Each row is a point on a tangle of strands that fork, close into loops and nearly touch. The rows are in no order.
Two points are linked if the straight distance between their rows is under 154.
Q61: [ 12  -5  14 -41 -18  21  57 -24 -19 -47  17  -6  27  10 -21 -22 -18  37
 -24  41 -38 -12 -59  -5  -9   5  -1 -11 -27  -2  29  51 -28   3  16 -20
  21 -49 -17 -15  44  18 -11  19  16 -13  39 -25 -31  12 -19  -3 -32   4
 -44  13 -35  11  23  -2 -30  14 -18  55  34 -50  29]
Q122: [ 37  61  10 -30   3  12  54 -20  23  33   4 -65 -37  52  -7  10  22 -31
 -16 -12 -12  19  -7 -33  25   9   6  12 -17   0 -37  10 -26  29  42 -15
  42  15  15 -28 -18 -15 -46  21  38 -15  30 -36  59 -17  15  29 -12  49
 -47  -6  51 -13  23  21  -8 -27   8  -5 -34 -10  20]
Q139: [ 11  14 -41   4 -57  28  63 -13  -8  10  15 -36 -71  49  26  -7  11 -10
 -14 -39   1 -20  18 -65  13  32  61 -17 -13  -7 -13 -28  -4  48  33  19
  -9  32 -20  -9  -2  12 -10 -35  23  13  46 -39   4 -35  27  39 -47 -15
 -44  14 -12   0  28 -17  90 -23  36 -15  10  25  44]
Q544: [ 13   7 -23 -27 -48  37  14 -24  -8   9  30 -37  -8   3 -26 -23  -4  10
  -6 -35  23  -2  25  -6  -8  11  27  -7  13   8   1  22  21  15  23   7
  10   4 -29  12   6  17  21 -51   0   4  32  -1   0 -23  38 -11   3 -14
  -5  17  -9  31  10   8  59 -11  15 -20  14  19  -5]
Q971: [-14   2  19 -35   0  36  25 -16 -19 -23   4 -24  32 -12 -33 -22   5  10
 -22  37  -3 -25 -51   4  -7  13   9   0 -13  16  18  34  -6   6  -4 -14
  15 -39 -19  18  36   2 -18  28  -5 -25  10 -35 -15  -1 -34  19 -26 -10
 -36   3  -4 -12  10  -6 -32  -5  -5  24  15 -39  21]
Q923: [ 15  22 -29   9 -52  32 -13   1   8  -2  43   5 -15  18 -15 -51  -8  -5
 -10 -43  11  -6 -34 -10  -1  28  38 -37 -11 -63  10  -2  -5  19  35  23
  33  10 -23  14  14 -10  28 -72  30  42 -19  -8 -22 -37  47 -61  30 -34
   6   2 -50  41  41  -4  72  35 -15  36  20  24   6]
Q252: [-55 -21  30 -29  43   6 -11  -1  50  11 -20   0  38  26 -31  47   0  25
  10  33 -32   6 -14  28 -26  -3 -23 -15   4  38   3   0   2   0 -11   4
  -1 -30   0   6  15 -22   7  22   3 -21  -8  17  36  42 -22 -29  45 -29
  -5  35  17  14  -7  19 -35 -26 -21 -22 -34 -59  -5]
Q569: [ -2   1  -5  52  35 -47  -8  35  26  21 -30  48 -49  17  81  48  22  17
  15 -16 -37  11  23 -26  32 -21 -24  14   7 -16 -35 -45 -16  -7 -24  -2
  -8  35  57 -39 -43   6 -20  17  23  -4 -15  46  -6   0  12   7  23  26
  16 -12  18   6   8 -15  -1 -11  -7  -3 -25  17 -22]
Q561: [-14   3 -31 -10 -18  11  -1 -13  50  20   0 -35 -52  68  26  15  13  -1
  -9 -10   5 -24 -13 -21  22  42  39 -32 -13  -1 -16 -13  18  53 -10  28
  -1  20   9  14 -24   6   8   1  15   7 -25 -18   0 -33  31  -3  19 -22
 -27   4  13  26  38  -5  63   6  -1 -14  -4 -32  35]
Q221: [-26 -41 -33  10 -20  -1 -55 -17  21   8  10   3  16  -3  23  18 -28  23
  21   4  27   2  38  26 -23   7  14  -3   2  16  24   3  63  19 -22  23
 -24 -14  -1  17 -24   5  53 -22 -22  -3 -20  51 -26 -21  30 -10  43 -33
  35  10 -27  61 -10 -12  31  21  -9 -24  39  12 -19]
Q870: [ 16  41  15   7  12   7 -11  14   9   6   1  17  17   9 -43 -27  -6   9
   3 -12 -46   8 -64   0  21  -4 -25   3   8 -38  -7   9 -40 -22  33  -6
  45  -4  16 -23   2 -21 -28 -17  42   7 -48  -6   5   5  18 -73  34  14
 -22 -11 -26  31  35  16  -7  15 -26  68   2  -4 -12]
Q588: [  1 -53 -29   9 -26  -4 -15 -22  38 -14   7  28  29  26  39  -2 -40  76
  21  12 -89   0  52  15   4 -11 -21  50  14  -6  37   3 -17 -14  23 -20
 -23 -50  18 -31 -18  10  18   0   2 -47  22  82   3   6  21 -18  23   7
  20  26 -38  49  -1  11  -4  24 -43  32  38  -4 -25]
Q774: [-20  -3 -46  18 -21  35 -23   4  -3   9  24  43  13 -12   5 -33  23  24
  23 -39 -28   4   6  -6 -18 -11  -1   9  22 -35  18 -26   5  -5  27  10
   5  16  -3  28  14  -4  24 -71   5   5 -14  27 -38  -5  21 -48  33 -45
  44  20 -50  34   1  -6  45  27  -7  28  22  43 -31]
Q809: [-28  20  -4 -23 -10  24  -1  22 -18  13  -4 -10 -13  -8 -24 -25  18 -21
 -10  -6  22  -5 -40  -2 -19   7  32 -26  -5   6 -13   2   9  15  -9   4
  17  15 -26  30  31  -6 -11  -7  -8  20 -23 -29 -15   6 -20  -7  -7 -38
  -8   0  16  -9   8 -17   6  -8   1   7 -13 -12  12]
Q46: [-45 -32  14  40  47 -18 -41  -4  19 -21 -30  54  49   7  10  19 -11  34
  16  40 -50 -11 -11  36 -12 -20 -27  19  -1   3  18 -16 -15 -28 -18  -8
 -15 -32  22   7   4  -8   0  36 -12 -24 -59  39  -8  39 -50 -23  31 -27
  10   7 -35  13  -7   4 -65   8 -42  31   1 -35 -24]
Q827: [-42 -22 -12   0   4  27 -17 -14  -9  -5 -20 -40  17  -6  13  -9   3 -18
   8  18  36 -49   8   7   5  21  42  -9  -9  21  14  -2  43  16 -31   3
 -30 -14 -15  39   0  14 -10  41 -51 -40 -34 -42   2 -18 -67  65 -22 -29
 -18 -22 -10 -34  -7 -23   5  -7  16 -33  13 -27  13]
Q55: [ 63  52  20 -28 -20  25  72 -33   0  20  37 -42 -17  37 -21  -2   1  -6
 -11 -18 -23  28  10 -26  30   5 -15   5  -9 -15 -26  23 -49  11  63  -7
  48  -5   9 -28 -10  -3 -30   4  44  -5  76  -3  52  -3  32   3  -6  51
 -43  11  21  10  29  42   6 -25  -2  15 -24  10  20]
Q481: [-13  18  18   9  35  14 -10  13  -8 -14  -4   7  30  -8 -32 -39   7   6
  10  16 -37 -13 -58   7  11   0 -24  29  19 -32   5  -2 -23 -16  30 -17
  32 -16  13  -9  -8 -11 -44  11  -2 -16 -58  -1  -3  -6 -22 -24   6   9
 -25 -29 -31   7  18   3 -43  10  -7  63  13 -16 -16]
Q177: [ 43   7 -18   6 -49  -4  -6  -4  -3  31  27 -44 -32 -17  -9 -11 -24 -17
  -9 -50  56   7  44   1   6   5  21   1   9  10 -10  23  26   7  16  12
  13  21 -13 -16 -21  -7  22 -43  -5  16  25   1  13 -31  57 -11   6   6
  14 -11  24  25   1   8  55   0  19 -37   8  45  -1]
Q8: [ 16 -45 -28  28 -36  -8  13  -5  30 -11  13  41   8  31  50   0 -21  53
   2 -20 -87   3  18  -1  11   4 -16   3   7 -34  26  -7 -45 -19  25 -12
 -13 -17  19 -34  -3   3  12 -29  34  -5  32  45 -24   2  43 -37  24   5
  17  32 -42  39  18   6  18  31 -31  40  33  16 -23]
Q860: [ -3 -13   2  27  18   1 -22  -6  -7 -15 -19  14  20 -24  30  12   2  10
  18  18  -7 -11  35   0  20 -11 -10  34   8  -1  -2 -17   3 -17 -18 -11
 -28 -12  29   5 -18  17  -7  28 -29 -28 -19  16  -3   5 -45  35 -15  15
  13  -4 -15 -26 -32  -6 -29   6   2 -18  -1   3 -25]
Q734: [-36 -22 -40  -3 -29 -14 -41  -3  19  22  15   4 -11  20  13   2  -3 -30
 -21   6  45  10 -10   3 -35  27  39 -65 -22  -5  40 -16  46  55 -15  31
 -13  13 -27  44  16   2  51 -20  -5  39 -44  -8 -42 -24  25 -14  15 -57
   9   8  -2  28  -2 -42  56  14  -7 -28   3  -8  18]
Q514: [-33   7   0   0  52  21 -26  -7  38   1 -10 -13  36  26 -24  -6  -3  16
  13  27 -45 -14 -46  18   2  11 -12  28  18  -7  12  -3 -12  12  22 -10
  27 -29  20  10 -28 -18 -40  20   0 -33 -72  10  15   0 -23 -19  27 -11
 -33 -21 -20  18  19  12 -38  -2 -12  42   5 -40 -12]
Q952: [-46 -10 -27 -24   1  64   7 -24 -13  -5  -4 -62  16  -5 -17 -26  12  -4
   3   7  28 -38  14  -6   0   7  41  21   9  25  21  15  29  27   4 -17
  -7 -22 -25  41   4  17 -26  18 -55 -50  -5 -31  18 -20 -42  67 -21 -27
 -15 -12  -4 -29 -12  -7  12 -21  24 -14  21 -15   5]
Q257: [ 14   6  -2   7 -32   5   4   8   6 -13  13 -13 -17  10  -7 -25 -10   6
 -20 -11  -6  -3 -27  -2   8  20  19 -22  -6 -30   9   3 -16   6  15  14
  20  -1 -15  -6   5   2  10 -23  17  25 -16  -7 -22 -22  31 -41   6  -2
 -14  -6 -19  27  31 -14  26  30   1  26  26   1  11]
Q240: [ 25 -15  19 -22  -1 -22   8 -13  -1  -9   5  -5   2  -3  -1  29   0   5
  -1  12  -6  15  17  -1   2   9 -22  11   8  24  -6  15 -12  -8  -5  -5
 -11 -11  12 -24  -6   5   1  19  -2  -8  35  16  17  12   5   1  -8  27
  -2  10  32  -5  -3   3 -17 -11   5 -24  -9  -5  -7]
Q565: [-30  -9 -19  32  13  11 -62 -15  -9 -13  -6  22  33 -37   5 -15  -4  20
  24 -12  21 -10   7  25  -7 -24  -9  48  20 -12  18 -13  26 -10  11   6
 -10  -4   1  21 -14  -9  12 -27 -35  -3 -53  45 -31  -7  -8 -20  18 -34
  52  -9 -48  17 -15   2  -4  17  -1  13  21  29 -37]
Q715: [-15  18  16 -21  21  14  10  27 -13  39 -21 -13 -15 -16  -9  12  44 -37
  19 -34  36   1  42 -33 -19 -15  -4   5  29  35 -43 -16  27  -3  12 -21
   0  34  -6  34   6   1  -5  -6 -26  -7  31 -22  31  21 -13  17   7 -18
  21  20  46 -43 -25  20   6 -36  20 -39 -35  25 -20]
Q573: [-40 -43 -49   7 -15  22 -43 -11  17   8  12  -9  10   5  15  14 -20  -4
   1  -7  34 -20  22  18 -33  11  32 -35  -8  15  33  -4  64  49 -15  31
 -30 -10 -18  49  -4  14  62 -25 -23  -5 -24  20 -21 -38   8   7  31 -50
  20  18 -25  38 -22 -26  59   9   5 -38  26   3  -7]
Q243: [ 48  50  26  19  -1 -18  -2  18   5  -1   4   9 -18  11 -44 -25 -30  -7
 -24 -21 -15  21 -71   3  25   1 -13 -35 -17 -61 -20  22 -48 -17  19  10
  58  16   6 -34  10 -19 -19 -28  62  42 -30 -21  -3 -18  40 -88  28  18
 -20 -18 -23  26  42  11  -2  31 -16  72  -3   1  12]
Q380: [-16 -13 -54   7 -31  32 -38   5 -21  -9  31  29  20 -30  -2 -48  12  -3
   7 -28   8   0   1   3 -28   3  24  -8   7 -45  40 -20  33  20  22   9
  -1   5 -40  38  31   4  37 -67 -15  23 -34  17 -49 -19  14 -27   8 -43
  39   3 -61  29  -1 -41  53  19   4  20  29  41 -18]
Q562: [-20  13   4 -16  -1  23  16  22 -34  19 -11 -13 -17 -12 -11 -14  36 -34
  -1 -21  24  -1   8 -30 -13  -5  24  -8  13  26 -28  -7   9   3  -4 -11
  -6  29 -17  30  27   6  -6 -12 -20  -1  25 -39  11  11 -22  21 -16 -17
  -8  10  31 -35  -5  -2  14 -35  23 -21 -20  13   6]
Q66: [  2  36  25 -41  20  12  38 -13  32  26  -7 -63 -19  36 -19  14  14 -21
 -11  12   3  12 -15 -20  14   8  -2   7  -4  14 -19  15   4  11  31 -10
  41   1   6  -9 -14 -18 -38  19  16 -23  10 -33  51   1   6  20   3  18
 -37  -8  52 -12  11  23 -22 -23   8 -13 -21 -21  17]
Q67: [ -6  18  36 -14  48  -6  11  24   1  33 -37   4 -18 -10   4  40  44 -30
  26  -1  17   1  36 -34 -15 -29 -32  13  27  32 -45 -38  10 -23   4 -27
  -7  22  16  17   4  11 -13   8 -14   1  29  -6  44  54 -28   9  11 -10
  16  31  52 -44 -34  19 -21 -40  11 -56 -52  15 -28]
Q383: [-30 -25  -9 -21  -2  -4 -25 -20  63  36  -5 -47 -34  65  16  38 -14   2
  -8   5  25   0  18  -1  -6  26  23 -40  -9  33 -18  -8  56  51 -27  25
 -13  17  16  24 -33   5  32 -10   3  -4 -10  -3   8 -19  30  -6  43 -31
  -4  30  23  34  11  10  54  -9 -12 -49  -7 -34  17]
Q201: [-11 -21 -13  36   4 -15  34  47  15   8 -19  92 -30  28  69  22  39  26
  -5 -31 -99  29  -7 -43  11 -20 -23 -14  -6 -38  -9 -43 -62 -10   6  -7
 -14  21  34 -33  16  11  -6 -19  51  14  28  30 -27  29  14 -21  11   4
  23  25 -11  12  13 -16  -9  -7 -21  30  -9  27 -21]
Q496: [ 38   2  25  -3 -27 -54   6  -5  24 -29  -1   1  -6  14 -18  16 -40  -8
 -46  38   5  14 -52  21  -3  20  -3 -66 -29  -8  15  38 -11  -3 -22  22
  19   5 -14 -38  23 -12  24  10  46  43  -2 -24 -31  -4  30 -63 -18  13
 -28  -6  14  20  27 -16 -23  37 -18  36   5 -34  42]
Q718: [ 25  36  33   8  56 -28 -15 -14  11   6  -8 -23  11 -20  -2  32  14 -16
  31  17   5  11  30   6  12 -16 -50  57  11  -1 -24  -2   1 -16  12 -30
  -5  -9  36 -15 -36 -17 -35  34 -14 -24 -24  27  49  17 -15  48   3  50
   2 -24  35 -31 -35  36 -55  -9  10 -25 -31   5 -32]
Q85: [ 20   8 -16   3 -30  -4  53   9 -15   9   1  14 -35  29  35   3  19  -2
 -17 -41 -32  17  -2 -46  13  22  16 -20  -8 -16 -21 -24 -46  10  21   8
  -8  32   5 -27   1  12  -6  -5  42  21  58 -11 -14 -10  20   5 -24  13
 -15  12   3   4  19 -12  41 -15  23   3 -12  29  14]
Q336: [ 10 -35  -9 -11 -51 -50  -8  -8  41  11  -6  17  -4  46  34  32 -43   9
 -18   8 -21  28  28  -3 -17  11   5 -54 -15  18   7   0   2   8 -27  24
 -36   2   9 -29  -2   9  45  -5  22  28  43  31 -23  12  55 -30  10  -9
  10  40  16  43   8  -6  21  15 -15 -14   3 -11  24]
Q519: [ 25  27  15  14  32   3  24  27 -47  16   6  34  -3 -47  -9 -14  43 -13
  33 -48   4  18  30 -15   8 -41 -45  46  26 -14 -30 -16 -32 -28  35 -20
  15  41  21 -12 -10 -10 -25 -13   2  12  23  21  19  14   9   4   2  38
  34  -3  19 -26 -32  25  -5 -26  21  -9 -34  67 -43]
Q796: [ -6  11 -29  -5 -33   9  21  -7  25  32  -1 -38 -65  53  29   9  15 -14
 -17 -30   9 -17   6 -42  18  22  42 -22 -15  10 -25 -26  15  48   1  28
 -12  39  -6   9 -12   7  -5 -15  15  13   6 -34   0 -31  21  26 -15 -16
 -42   5  18 -10  27 -17  75 -15  29 -26  -3   4  31]
Q643: [  8 -16  -4  36  34 -50   1  21  24  17 -18  52 -32   0  72  63  11  16
  19  -9 -19  17  54 -32  25 -36 -45  46   6  -3 -21 -41 -13 -27 -20  -5
 -23  22  57 -36 -41  14   0  20  13 -13  31  62  12  15   3  20  13  33
  40  18  17   0  -2  -3 -17 -13  -5 -28 -23  21 -32]
Q910: [-19 -52 -16  -9  -4   8 -26 -24  19 -27   3  29  67   1   8  16 -30  70
  26  32 -66   3  44  39 -16 -22 -22  38  20  21  35  18  -4 -17  10 -16
 -29 -59   1  -8   6   5  23  -1 -22 -45  24  72  12  26 -16 -10  21  -8
  21  21 -39  28 -21   7 -29  12 -31  15  32 -11 -28]
Q645: [-36 -31 -25 -18 -31  19 -15 -20   6   2   2 -25  14   2  -7  11 -22  -6
  -2   5  42  -6  16  16 -30  15  48 -27  -3  33  26   5  55  30 -16  21
 -23 -22 -21  37  12  26  38  -8 -34 -12   3  -7 -16 -11  -8  20  -1 -40
   5  25  -6  19 -14 -18  34  -1  15 -35  26 -17   6]
Q428: [  7 -24  23  32  22 -75 -14  22  15  -5 -35  60  -8 -18  62  59  -8 -14
  -1  10  11   8  34   0   8 -14 -30 -13 -15  20 -18 -35   0 -29 -58  17
 -46  13  28 -24  -7  29  21  30   1  16   4  20   2  29 -22  15 -13  21
  34   6  24 -13 -20 -14 -37   5  -3 -41 -24   6  -5]
Q38: [  0  16  29  -7  29  10  -7 -14 -15 -20   0 -44  39 -33 -30 -12   1  -6
   4  43  13 -19 -16  25  13   2 -15  43  17   8  28  23   4 -14   5 -20
  19 -29  -1   9  -7 -17 -32  34 -37 -34 -42 -17  25   5 -37  41 -18  26
 -25 -44  10 -37 -14  26 -59  -2   1  12   4 -22  -5]
Q398: [ 40  21  12  20  23 -15   9  34 -68  -1   8  26  -7 -71 -15 -32  21 -22
  19 -38  44  13  30   3   6 -33 -15  32   5  -6 -26  -7 -10 -30   0 -11
 -11  38  -3   5   1 -16 -13  -9 -20  25  19  -1  16   8   5  32 -25  33
  32 -25   9 -64 -46  13  -8 -15  18 -20 -22  54 -14]
Q680: [ -4  -4 -38   6 -36 -21 -40  12  -7  16  13   0 -17 -11   5  -8   1 -38
 -11 -17  53   9   8  -5 -28  18  41 -40  -5 -10  17 -21  35  29  -9  22
   0  26 -38  29  13  -6  44 -49 -13  36 -27  -6 -31 -22  28 -10   5 -39
  27 -12   0  20  -3 -51  58  16  12 -18   5  24  10]
Q313: [-12 -24  -8 -16 -28 -43 -24  -8  60  27  -3  -8 -24  59  27  42 -25   4
 -20   5   5  17   3   1 -15  25  20 -62 -21  25   3  -1  29  26 -38  37
 -22   9   7  -2 -11   4  43  -6  16  26  13   3 -15  -9  43 -29  23 -23
  -3  35  24  49  19  -4  35  -2 -17 -28 -11 -24  36]
Q232: [-27  -7  38 -42  22  -5  -1   0  31  13 -13  -6  22  37 -53  44  -4   8
  -1  35 -15  17 -29  30 -25  -3 -14 -38  -7  39 -12  30   6  -5 -15   4
  11 -14  -7   1  37 -14  -2   6  16   6  18  -3  18  42  -5 -56  31 -39
 -12  43  35  23   1  29 -35 -17 -19 -15 -35 -57  21]
Q100: [ 41  11  26 -18 -32 -27  44 -13 -13 -35  11  -6 -17   6 -18  -2 -37  -8
 -42  32  13  18 -37   7 -10  10  12 -37 -33  -1   4  41 -16  -6 -11  17
  15  -8 -21 -35  23   9  10  17  29  23  50 -37 -36 -12   5  -6 -54  30
 -34  -9  10   5  16  -6 -18  15   8  28  16 -18  48]
Q50: [ 18  20  35  -5  31  18   1   0 -57 -25  10 -14  37 -58 -45 -40  -1 -13
   7  25  23 -14 -10  29  12 -10 -18  33   8  -2  11  32  -4 -28  -9 -28
   4 -17  -4  14  12 -11 -27  36 -33   0 -16 -30  20  18 -39  44 -36  40
  -5 -29  -3 -61 -36  21 -57   1   6   3   1  -4   1]
Q572: [-39 -62  -8   5  19 -16 -26 -10  23 -16 -16  46  53  11   6  26 -21  51
  15  37 -60  -8  11  46 -23 -19 -15  -4  -3  17  38   8  -7 -20 -18  -5
 -28 -46   7  -3  14   6  34  20  -9 -24  -4  48  -6  39 -28 -26  27 -27
  17  23 -30  19 -13   1 -41  13 -48  11  18 -35 -11]
Q299: [-43 -12 -27  31  16  24 -29  17  -1   4 -12  60  32 -12  17 -10  23  29
  28 -26 -42   3  -6   1 -10 -30 -21  33  23 -28  15 -30  -7 -30  14   0
  -1  12  23   9   2  -6   3 -31   5  -9 -31  42 -33  15  -4 -42  33 -39
  39  14 -53  25   3   4  -4  13  -9  38  11  38 -34]
Q488: [ -6  18  22  24  41 -19 -19  17 -15  18 -21  32  -1 -28  25  50  39 -23
  17   1  17   0  46 -18   5 -46 -43  35  14  20 -38 -34   6 -48 -21 -15
  -8  25  35  13 -17   8 -13  10 -24  -1   5  18  28  32 -32  26  10   9
  45  12  24 -33 -42  18 -32 -26   8 -45 -49  24 -37]
Q433: [ 27   0  31 -33 -29   0  56  -5 -56 -45  21  33  24 -14 -36 -21 -22  17
 -22  39 -10  12 -49  -3 -24   0  -8 -29 -28  -4   5  47 -33 -32  -4 -22
  15 -22 -24 -22  60  15   6  14  26  25  71 -28 -47  20 -11  -5 -48  32
 -28  19 -17  -3  12  -8 -28  13  -4  38  20 -21  43]
Q249: [ 43  14  19 -19 -14   4  48 -18 -19   3  19 -13 -15  -5 -16   0  -4  -4
  -1   1 -23  23   0 -14  11   6 -19  11  -1  -6 -15  36 -38   1  33 -10
  20  -3  -1 -27   1   9 -16  19  24   2  56  -9  17  -6  19   0 -21  48
 -22   2  15  -2   9  15  -6 -10   8   6 -10   1   9]
Q555: [ 59  34  27   4 -32 -30   9  -9  19  -9   6  -4 -18  34 -36  -3 -47  -3
 -33   2   1  18 -59  12  20   5  -6 -57 -37 -27  -7  39 -37 -10   6  20
  48   6  -1 -42  13 -16  -8  -7  55  44  12 -22   3  -8  42 -88  14  14
 -35  -3  -7  36  41  11  -5  34 -28  48 -17 -18  25]
Q744: [  3  -4 -34   9 -32  12 -53   8  -9   2  32  -1   5 -29 -10 -40  -7 -15
   0 -25  53   0   8  14 -25  11  27 -11   8 -25  24  -3  37  16   8  18
   7   9 -38  26   3 -11  35 -60 -22  26 -42  20 -39 -24  37 -25  18 -27
  41 -18 -16  33   5 -21  49  25   2   9  22  37 -13]
Q325: [ 27  29  29   2  36  -7   7   6 -25   9   1  -7   7 -23 -16   6  31 -15
  37  -9  -6  15  28   0  14 -14 -45  58  27  -3 -21  -6 -17 -22  25 -27
  13   5  26 -11 -21 -20 -31  12 -14 -13   3  25  45  14  -1  20  -5  51
   9 -11  25 -27 -30  33 -30 -24  17 -11 -32  33 -33]
Q612: [ 27  32 -24  -1 -30  30  82  15 -37  11  15  -1 -61  29  16 -22  31 -11
  -9 -58 -26   2  -3 -55  15  13  36  -8  -8 -29 -42 -29 -44  19  48   7
   1  46 -16 -18   9   6 -24 -12  47  17  55 -35  -4 -31   6  23 -38   9
 -41   2  -5 -21  24  -7  63 -29  36   3 -10  44  32]
Q775: [  9   4  -7   4 -10 -37  15  14  -4  -5 -17 -18 -34  -9  24   2   5 -37
 -14 -13  59  -5   1  -7  13   6  37 -22 -13   5 -12 -15   9  18 -21  16
 -22  34 -23 -14 -20   5   1  16  -4  17   8 -48   2 -22 -10  49 -52  19
 -14 -38  40 -47  -4 -16  19  11  39 -20  -5  14  31]
Q921: [ 35  15  37  -2  24  13  12   2 -71 -44  22   0  40 -57 -58 -51 -12  -2
   1  20   3  -1 -37  23  -7  -5 -32  26   6 -14  16  30 -24 -36   3 -29
  19 -19  -8   6  22 -16 -19  19  -1  14  -2 -25   8   0 -21   9 -30  45
   0 -29 -19 -41 -21  10 -49  11  -5  40  11  -2  -5]
Q716: [-10  -1 -33 -23 -42  49   4 -18 -24  -3  19 -34  -1 -14 -32 -33  -2  -8
  -7 -18  47 -14  17  -6 -29   4  44 -14   3  14  19  18  38  29   4   6
   3  -4 -48  43  24  15  20 -40 -36  -6   6 -20  -7 -23  14  12 -10 -37
   4   9  -5  13  -7 -15  48 -15  22 -10  22   1  -6]
Q625: [-11  27  25 -30  33   7   8   0   9   5  -6 -46   3   3 -19   1  27 -23
  12  33   1   2 -17  -3  13   6 -17  19   6  12  -7   5   1   5   4 -19
  18 -15   8  -3  -7 -21 -40  33  -5 -33 -19 -22  41   9 -24  32  -8  11
 -27 -24  44 -26   1   8 -36 -16   7  -3 -21 -21   2]
Q548: [ 22   9  17   5  -2 -17  38   9 -36 -24  -3  -1 -28 -21 -10 -15 -12 -27
 -25  12  38   5 -23  10   2  10  11 -16 -20  -1  -3  18 -12   2 -20  10
  -4   8 -20 -21   4   5   0  22   8  24  27 -48 -16 -18 -15  23 -54  34
 -19 -35  26 -46  -5 -17  -7  15  27  -4   7   0  38]
Q474: [-53 -10  21 -26  60  23 -12 -22  44   6 -11 -13  51  20 -40  21  -1  25
  12  55 -48  -4 -39  40 -28  -1 -23   4   8  26  11  12 -12  11   4 -12
   3 -45   4  19   6 -26 -19  41  -3 -45 -34  18  35  30 -43 -10  42 -29
 -24  17  -3  15   1  21 -42 -26 -24  11 -12 -61 -12]
Q568: [ -9 -21  20  15  15 -26 -35   5   5  -2 -22  20  11 -12  15  36  -8   4
  10  23   8   3  20  14  -1  -7 -27   5   6  20  -1  -8   9 -27 -37  11
 -21  -8  18  -2  -8   4  13  17 -16  -8 -21  28  -4  20 -12  -7  13  -5
  28   9  13   7 -12  -5 -32   5 -13 -24  -7  -6  -8]
Q808: [-14 -11  -5  16  16   9  -9 -11 -17 -22 -19 -15  22 -23  31  -6   9 -10
  13  14  19 -36  12  11  29   2  14  13  -6  11  -2 -22  12  -8 -32  -9
 -33 -13  -1  19 -16  18 -18  41 -40 -29 -36 -32  -5   3 -72  69 -39   5
  -5 -32 -15 -51 -20 -14 -24   5  15 -15  -2  -9   8]
Q574: [ 29 -25 -13  12 -32 -37  26   1  17   5   5  23 -39  24  47  28 -21   7
 -13 -22 -29  18  24 -27   6  18   8 -17  -5  -1  -2 -23 -24   7 -12  13
 -31  11   9 -43 -13  26  26   2  27  17  60  20 -18   4  27   7 -10  20
  -2  22   4  22  13 -16  31   3   0  -8   9  18  10]
Q69: [ -2 -25 -14   1 -13  -3 -39 -19  32   5   5 -14  14   9  13  13 -39  28
   9   4  -5  -2  27  33   2   7  -2  10  18  12  16  15  28  15  -7  18
  -8 -30  13 -14 -35   1  22 -18  -9 -12 -12  53  -2 -16  37 -23  38  -3
  16  11 -16  48   1   7  22  24 -14  -7  24  -2 -11]
Q909: [ -4  23  -3 -11  -5  20 -25  19 -26   3   1 -25  -8 -34 -54 -56  12 -41
   5  -5  65  -6 -18  11  -2  -4  34   3  -7  13   4  20  30   2  -3  -9
  22  21 -42  21  17 -14  -4  -9 -24  12 -33 -44   0  -7  -4  13 -14 -12
   6 -44  12 -36   3   0   1  -4   7  -3   4   6  -5]
Q576: [-28  -7  -9 -32   0  81  24 -17 -15 -35   4 -46  33 -11 -25 -42  -6  12
 -27  35  27 -54 -43   6  -8  18  35   9  -6  15  33  32  21  16   9  -4
  15 -44 -35  41  28  10 -24  15 -28 -29 -11 -43 -12 -12 -48  42 -22 -32
 -28 -14 -21 -22  10 -14 -10  -8  -1   9  38 -46  27]
Q764: [-15  33  22 -11  33   9 -15  29 -22  11 -13 -27  -7 -36 -35 -39  27 -46
   8  -1  58  -9 -22  10  10 -16  14  16   2  19 -14  16  27 -15 -26 -24
  18  32 -21  19   8 -30 -22   7 -41  -4 -48 -51  28  15 -24  30  -9  -3
   3 -43  29 -64 -12  16 -33 -14  13 -15 -25  -7 -11]
Q678: [ 52  11  36   4   6 -21  38   0 -55 -61  12   4  15 -58 -39 -33 -33  -9
 -27  19  33  -3 -25  41  -5   7  -4   1 -18 -27  28  35 -14 -13 -15   0
  -6 -22 -25   0   3  -3  -8  28   4  23  19 -38 -13 -28 -20  16 -61  68
 -12 -47  -7 -54 -17 -10 -44  29  12  26  31  -6  35]
Q701: [-26 -26 -29  47  19 -30  -5  36  18   4 -28  74 -30  22  76  25  19  23
   1 -18 -75  10   5 -28  17 -10 -19  12  -5 -28  -3 -46 -45  -9 -18   0
 -23  19  45 -25 -10  13   3   6  21   0  -9  39 -26  10  13 -10  17  -5
  27   7 -12   6  10 -23  -7   4 -20  20   3  11 -14]
Q157: [ 10  16  23   2  30  -8   8  11 -47  -1   1 -11   5 -44 -10 -24  19 -29
  15  -8  49  -3  17  12  21 -12   1  37   9   5 -20  -2  11 -21 -16 -29
  -6  20  -7  14 -10 -11 -28  25 -43   0 -18 -35  29   9 -31  61 -31  49
  10 -39  12 -80 -42  19 -36 -10  27 -28 -23  11  -3]
Q319: [ 23 -11 -13  14 -31 -19 -25 -15  18  14   5 -36 -19   2  20   6 -25  15
  -1 -16  18  -7  42   8  19  15  -3   6  18  10  -1   1  24   7   4  18
  -2   1   9 -20 -48  -2  14 -14  -7  -8   0  27   5 -24  46  -8  13  10
  15 -13   4  35  12  11  48   5   7 -24  17  13  -7]
Q352: [ -5  -8  34  17  45 -15 -25   5 -21 -35 -12  47  59 -32 -23   4   1  21
   7  36 -28  -9 -21  31  -4 -21 -43  18  15   0  11  -2 -32 -45 -27 -23
 -11 -30  15   0  17  -6 -16  23 -11  -7 -29  20   3  49 -54 -13   1   2
   7   2 -23 -17 -16   7 -68  -2 -24  35  -3 -20 -27]
Q75: [  4  -2   8  51  36 -50 -23  23   5  15 -25  58 -18 -30  66  51  16  -7
  10   0  20   6  53 -20  13 -48 -43  20   0   5 -33 -53   8 -39 -42   7
 -33  17  42  -9 -27  15  -1  16  -7  10   5  29   2  17 -13  27   5  14
  54   5  14 -24 -31   1 -33  -5   8 -42 -24  34 -26]

A tip is a point with one link. Name the tips that can be reached along the links from each point below, in the order of the rows.
Q252: Q201, Q718, Q232, Q775
Q910: Q8, Q352
Q716: Q565

A piece is all that can be reached along the links. How many separate loops has the piece of each point below (a circle has one, a figure eight two, a Y none), and how many tips (points with one link)?
Q561: loops 1, tips 0
Q232: loops 2, tips 4
Q221: loops 1, tips 1
Q923: loops 0, tips 2
Q8: loops 0, tips 2

How many points has the smallest loop of links through each point below? Write - if it is on no loop.
Q612: 9
Q240: 19
Q678: 21
Q573: 8
Q46: -
